Points on a hilly landscape, in no order, each with its height.
A climber steps from a point to the highest of its 5 nearest points, and stops where none of them is higher. Distance is the straight distance between rows; heights are no part of it.
naf (h 63.0): [ 52 114 147 154 152 134 154 132 124 144 129 124  86 122 148 107 119 135
 146  91 136 141 165 129  97 144]
Fofak (h 2.8): [181  97 180 107 136  30 129 140 121  85 150 202 160  88  91 123 101 121
 143 145 104 169 137 167 147 116]
ruma (h 26.8): [173 178 189 106  75 154  89 110 118  92 167 141 156  96  85 131  94 130
 124 153 134 102  69 129 154 140]
Fegis (h 62.9): [164 177  72 128 152 170 102 111 135 158 165 116 106 179 105 174 144 102
 124 142 135  95 111 115 142 138]
busu (h 18.4): [141  94 132 133 117  61 135 129 104 113  86 139 119 131 178 114 153 172
 109 178  78 125 153 126  98 138]
los (h 24.7): [131  69 142 110 119  40 123 117  99 111  92 138 123 109 169 109 148 169
 122 172  86 122 146 120 101 135]
lof (h 56.8): [135 170  61 136 148 205 148 119 147 162 184 103 112 180 138 155 154 114
 171 117 118 137 132 133 141 158]
fuvu (h 59.1): [118 101  69 130 156 161 132 127 146 154 117  91 134 152 130 124 159 141
 138  90 144 140 118 179 147 138]
lis (h 49.4): [196 171 149  92  78 157  68 114 131 107 182 126 173 116  50 155  69  71
 124 146 124 132  99 148 138 112]
Nalag (h 56.6): [ 52 101  98 188 100 104 165 134 141 116  79 132 100 115 188 114 128 130
 134  95 123 152 189 122  85 127]
Fumar (h 65.5): [ 59 107 145 157 150 121 165 136 120 126 110 141  90 127 162 101 124 130
 130 105 122 143 177 110  84 142]
sil (h 63.5): [172 167 157  82 104 154  87 115 125 114 170 123 164  96  74 133  80  99
 123 137 131 111  83 132 140 137]
nepa (h 21.8): [ 45  73 100 137 117 156 164 138 101 139  82  71 109 126 139 118 162 119
 148  96 214 135 127 135 126 117]
ter (h 52.0): [105 160  54 148 119 228 158 128 168 166 124 106 133 168 133 134 156 110
 150 102 147 158 109 111 162 122]
manap (h 50.1): [ 91 113  75 114 108  80 178 124 133  97  38 136 118 120 209  70 132 162
 146 115 118 122 186 140  71 155]
mufa (h 5.6): [ 86 126 139 125 155 151 119 119 115 160 142 115 123 134 110 114 120 140
  91  90 141 102 126 124 128 126]
nirot (h 50.3): [ 55 108  69 176  82  94 173 144 153 107  43 138 123 124 191 111 120 136
 137  97 147 132 176 105  98 114]
Zupo (h 64.8): [207 180 138  98 138 138  64 135 151 120 200 122 130 135  77 202  99  42
 127 154 142 134 126 102 139 112]
pofa (h 53.6): [109 102 101 108 106  73 136 111  99 109  51 164 122 136 171  77 152 157
  97 156 104  86 151 119  91 130]
dakur (h 56.9): [ 48  85 133 152 160 146 122 127 127 149 123 102 104 131 140 117 147 153
 137  78 133 137 145 152 121 141]
gorav (h 43.9): [152 147 138 112 154 146  85 114 133 147 171  97 155 106 109 163  77 132
 110 105  88 112 109 133 147 140]
Ren (h 29.2): [122  75 164 109  84  25 112 118 102 101 110 181 169  88 103 102  96 126
 117 181 105 131 133 122 142  92]
Gele (h 31.4): [176 171 188 136  69 141  84 107 133  85 182 148 152  97  70 141 113 135
 153 140 116 112  67 160 157 135]
piz (h 59.9): [152 177  76 115 163 189 132 107 144 156 187 109 106 186 132 148 148 104
 157 135 134 120 120 102 147 146]
foto (h 26.4): [160  86 178 110 112  24 135 131 109  96 143 184 166  92  82 118  86 128
 138 158  94 172 138 168 143 101]
mumu (h 44.5): [ 31  95  91 186  80 111 162 137 146 106  67 121 103 111 180 116 140 122
 144  95 169 126 176  84 107 108]
dalen (h 40.1): [ 93 148 177 166 129 140 136 127 121 148 115 141 121 126 126 125 123 170
  93 138  94 123 132 118 123 137]
Tasak (h 58.6): [113 127 112 137 111 101 153 126 116 115  63 155 107 145 172  90 142 136
 108 163 115 115 168 111  82 135]
tuda (h 27.4): [135  83 185  95 100  19 146 117  93  75 148 179 165  74  90 104  74 126
 150 166  93 153 149 172 139 128]
mif (h 49.9): [ 84 144  82 129 138 235 176 143 169 158 133  56 114 124 179 139 146  97
 167  66 159 174 130  93 168  95]
dirin (h 62.2): [ 50  99 118 175 118 118 158 126 135 124 100 128  95 132 177 115 126 139
 141  88 123 144 178 128  92 140]
Dek (h 62.1): [157 149  70 105 167 172 113 118 143 168 165 119 113 171 112 150 136 112
 121 127 145  98 114 117 144 134]
pimom (h 62.7): [ 77 132 144 151 129 118 170 140 122 125  93 154  94 138 153  95 134 129
 102 129 127 120 165 100  80 133]
vemi (h 57.6): [149 162  55 118 176 173 137 119 148 160 163  95 116 174 135 131 153 125
 160 110 123 126 120 134 135 153]
sirek (h 28.3): [112 136 151 130 142 162 100 120 126 164 144 112 153 121 111 134  90 155
  95 105 106  89 113 136 147 127]
rapaz (h 48.9): [197 176 135  71 119 149  71 124 131 123 184 110 154 117  71 166  83  68
 123 144 132 121 108 124 131 111]
gile (h 63.2): [187 160  81 134 148 153  72 112 138 151 179 112 141 156 110 198 118 103
 105 146 108 109 113 115 153 127]
Nege (h 54.3): [ 59  75  90 150 134 151 143 120 124 148  99  94 124 146 122 131 163 148
 129  86 172 137 127 160 140 120]
Nopeb (h 33.6): [173 178 202 141  99 132 104 126 128  89 147 162 138 100  84 132 118 136
 127 147 135 105  76 128 164 138]
motu (h 33.9): [166 121 195 116 132  76 143 159 102 106 124 163 115 110 134 125 160 147
 119 175 115 131 122  97 120 137]
zizo (h 54.2): [105 155  71 124 129 236 184 138 161 168 118  88 118 144 155 127 165  94
 159  96 166 161 115 106 154 111]
gug (h 35.1): [192 153 131  78 138 148  80 116 128 129 179 102 151 119  99 172  77  87
 117 125 118 122 105 124 135 129]
Nez (h 34.2): [148 138 204 147 135 117 139 145 116 125 141 137 113 110 143 127 130 156
 121 162 103 140 122 118 126 152]
fosus (h 55.6): [192 154 108 111 145 137  76 113 131 146 181  99 154 129 118 179  94 107
 125 123  98 118 112 119 140 130]
Metin (h 30.2): [186 151 201 147 119  96  97 136 157  75 163 190 140  95  96 143 128 146
 158 136 109 145  93 152 167 123]
Ked (h 61.6): [ 93 124 123 142 127 108 179 120 110 116  87 155  96 143 163  85 141 125
 107 146 122 126 165 100  74 141]
zes (h 20.6): [157 101 162 107 141  50 121 140 102 103 113 148 121 118 154 114 156 148
 113 178 110 136 144 116  97 133]
nik (h 55.0): [133 134  70 117 172 163 140 129 148 157 157  92 109 159 135 126 153 133
 141  98 141 137 134 155 137 144]
dife (h 63.6): [ 78 111 111 154 128 106 175 135 128 113  92 155  90 139 186  96 129 130
 133 120 118 144 179 102  71 152]
tigim (h 34.6): [100 146 178 157 126 142 120 120 114 141 143 116 140 126 123 130 101 172
 102 120  91 120 123 136 139 133]
Pafi (h 64.9): [114  96  81 126 168 155 131 122 143 157 137  95 117 143 135 115 150 144
 137  81 147 131 128 168 128 142]
gefo (h 42.6): [ 68 114 151 121 164 137 125 132 121 148 134 121  97 125 132 104 122 136
 115  85 146 110 141 131 111 133]
malal (h 56.4): [ 99 120  71 129 133 191 172 139 143 160 100  88 133 158 139 116 172 112
 136  97 176 152 108 142 148 118]
kadom (h 56.7): [124 133  60 141 149 184 149 121 154 166 128  94 136 170 124 135 156 134
 143 100 129 151 125 156 153 138]
fato (h 34.0): [151 164 206 118 140 141 127 136 115 126 164 118 127  96 122 127 106 157
 131 140 111 120 103 122 135 157]
Zamam (h 59.7): [204 177 135  89 117 149  58 125 137 111 181 121 151 131  62 177  81  48
 121 146 141 132 115 119 135  91]
Zun (h 33.7): [172 137 196 143 111  97 116 152 144  86 138 183 141 111 100 136 139 142
 130 166 131 121  93 117 173 109]
Buz (h 27.5): [103 108 108 108 178 141 119 127 119 171 143 107 117 135 131 105 130 136
 118  78 152 103 123 143 132 137]
fol (h 60.2): [220 178 125 111 160 149  62 128 144 132 191  99 112 135  99 210 102  71
 139 155 130 140 131 112 136 117]
felo (h 51.9): [116 135  77 125 140 218 207 151 159 164 107  68 117 126 173 139 159  96
 156  85 167 176 128 104 149 101]
Lagog (h 31.2): [174 169 188  91 106 151  95 132 120 116 170 123 157 100  89 142  87 118
 132 141 133 107  86 123 142 133]
muzeg (h 26.5): [126  70 163  91 105  22 123 138  88 104 114 157 147  81 136  99 117 138
 120 175 115 117 131 101 129 108]
tel (h 39.5): [183 170 162  99  67 151  73 100 125  94 183 138 174 116  52 145  90 110
 141 156 111 124  81 174 134 124]
Migof (h 37.9): [117 139 181 158 121 117 142 133 106 139 105 146 123 133 135 125 141 155
  99 163  87 139 131 114 107 130]
kebat (h 55.7): [ 94  97  74 131 134 176 173 138 131 156  70  82 125 151 127 105 175 114
 134  97 202 146 116 144 132 122]
tob (h 32.0): [164  96 176 120 122  42 121 149 117  98 115 181 143 107 111 118 137 136
 108 184 116 130 118 107 148  96]
foge (h 60.8): [ 97 114  95 129 119  90 185 128 130 103  67 140 106 127 191  90 133 134
 145 123 110 132 177 115  65 149]
mafab (h 49.3): [ 74  75  83 129 131 161 175 139 107 146  70  59 117 129 142 117 174 115
 140 103 204 145 125 150 126 119]
lor (h 34.9): [137 138 116 110 163 152  83 111 131 170 138 111 147 136 114 142 103 139
 102 109 129  83 109 131 149 120]
duv (h 65.8): [ 87  94  59 147  93  91 181 134 143  97  33 136 134 115 194  94 116 166
 144 106 124 131 196 134  74 148]
ker (h 51.6): [143 140  83 100 172 152 103 123 132 171 148 114 128 149 115 125 132 127
 114 105 148  95 105 128 152 119]
lutub (h 21.4): [125 113 145 159 121  95 145 120 118 123  92 163 130 141 161 124 162 161
  94 176  82 121 156 117  94 128]
nura (h 57.4): [ 91  91  69 148 139 172 144 124 138 160  94  84 131 166 125 125 169 133
 132  86 169 145 117 174 143 120]
gimez (h 56.3): [ 72  86  97 153 150 153 122 125 129 151 109  95 126 153 126 125 152 146
 140  87 149 140 130 175 125 133]
dus (h 60.9): [183 179  93 145 151 160  63 115 149 142 182 106 122 164 106 211 120 101
 131 153 113 117 114 122 140 135]
futup (h 34.1): [178 142 207 130 138 108 132 163 124 106 126 157 116 108 126 123 138 144
 128 172 128 132 110 109 134 141]
feru (h 31.1): [173 166 178  98  77 150  87 112 126 104 175 129 166 108  68 141  86 103
 125 141 135 105  75 137 142 134]
dolop (h 33.8): [180 163 194 147 100 124 119 146 127  94 147 166 138 106  96 131 128 149
 127 158 133 122  88 117 159 130]
nibos (h 54.4): [ 69 129 166 159 134 128 148 133 117 144 106 155 108 137 142 104 126 142
  95 120 124 125 152  94  92 130]
leto (h 58.1): [ 98 112 101 114 113  88 164 124 108 111  61 158 110 142 180  67 148 147
 122 141 122 104 174 114  72 137]
nune (h 46.3): [ 25  77 120 176 117 144 137 126 125 138  87 107 108 130 149 119 155 140
 130  76 163 133 142 151 119 121]
Zito (h 24.1): [189 116 184 144 121  66 112 151 144  79 145 200 143 101  94 137 126 138
 148 145 108 167 109 151 162 106]
Lazif (h 32.4): [173 108 170 128 116  46 115 155 119 100 119 191 147 108  98 133 132 135
 122 169 118 138 118 122 160  91]
Ginez (h 65.7): [172 160  78 121 152 153  88 103 140 161 159 113 137 157 111 176 122 103
 104 125 115  88 111 120 152 116]
nuruz (h 17.2): [138  76 147  97 124  30 128 135  94 109 112 142 132 103 166  96 135 145
 121 168 105 118 136 112 117 122]

Where does a climber stop that starts at each point below?
tob | Fumar
felo | Pafi
Ren | Fumar
zes | Fumar
ter | Ginez
nepa | Pafi
kebat | Pafi
mafab | Pafi

Call two points neighbours if one is among the 5 nearest of the other. Go from one point of each pair to the other, from neighbour to neighbour, staying as high as possible. Name the lowest point that can't be avoided.
sil, Zupo | lis
Zupo, Pafi | kadom
Fumar, Zupo | gimez
Fumar, duv | foge
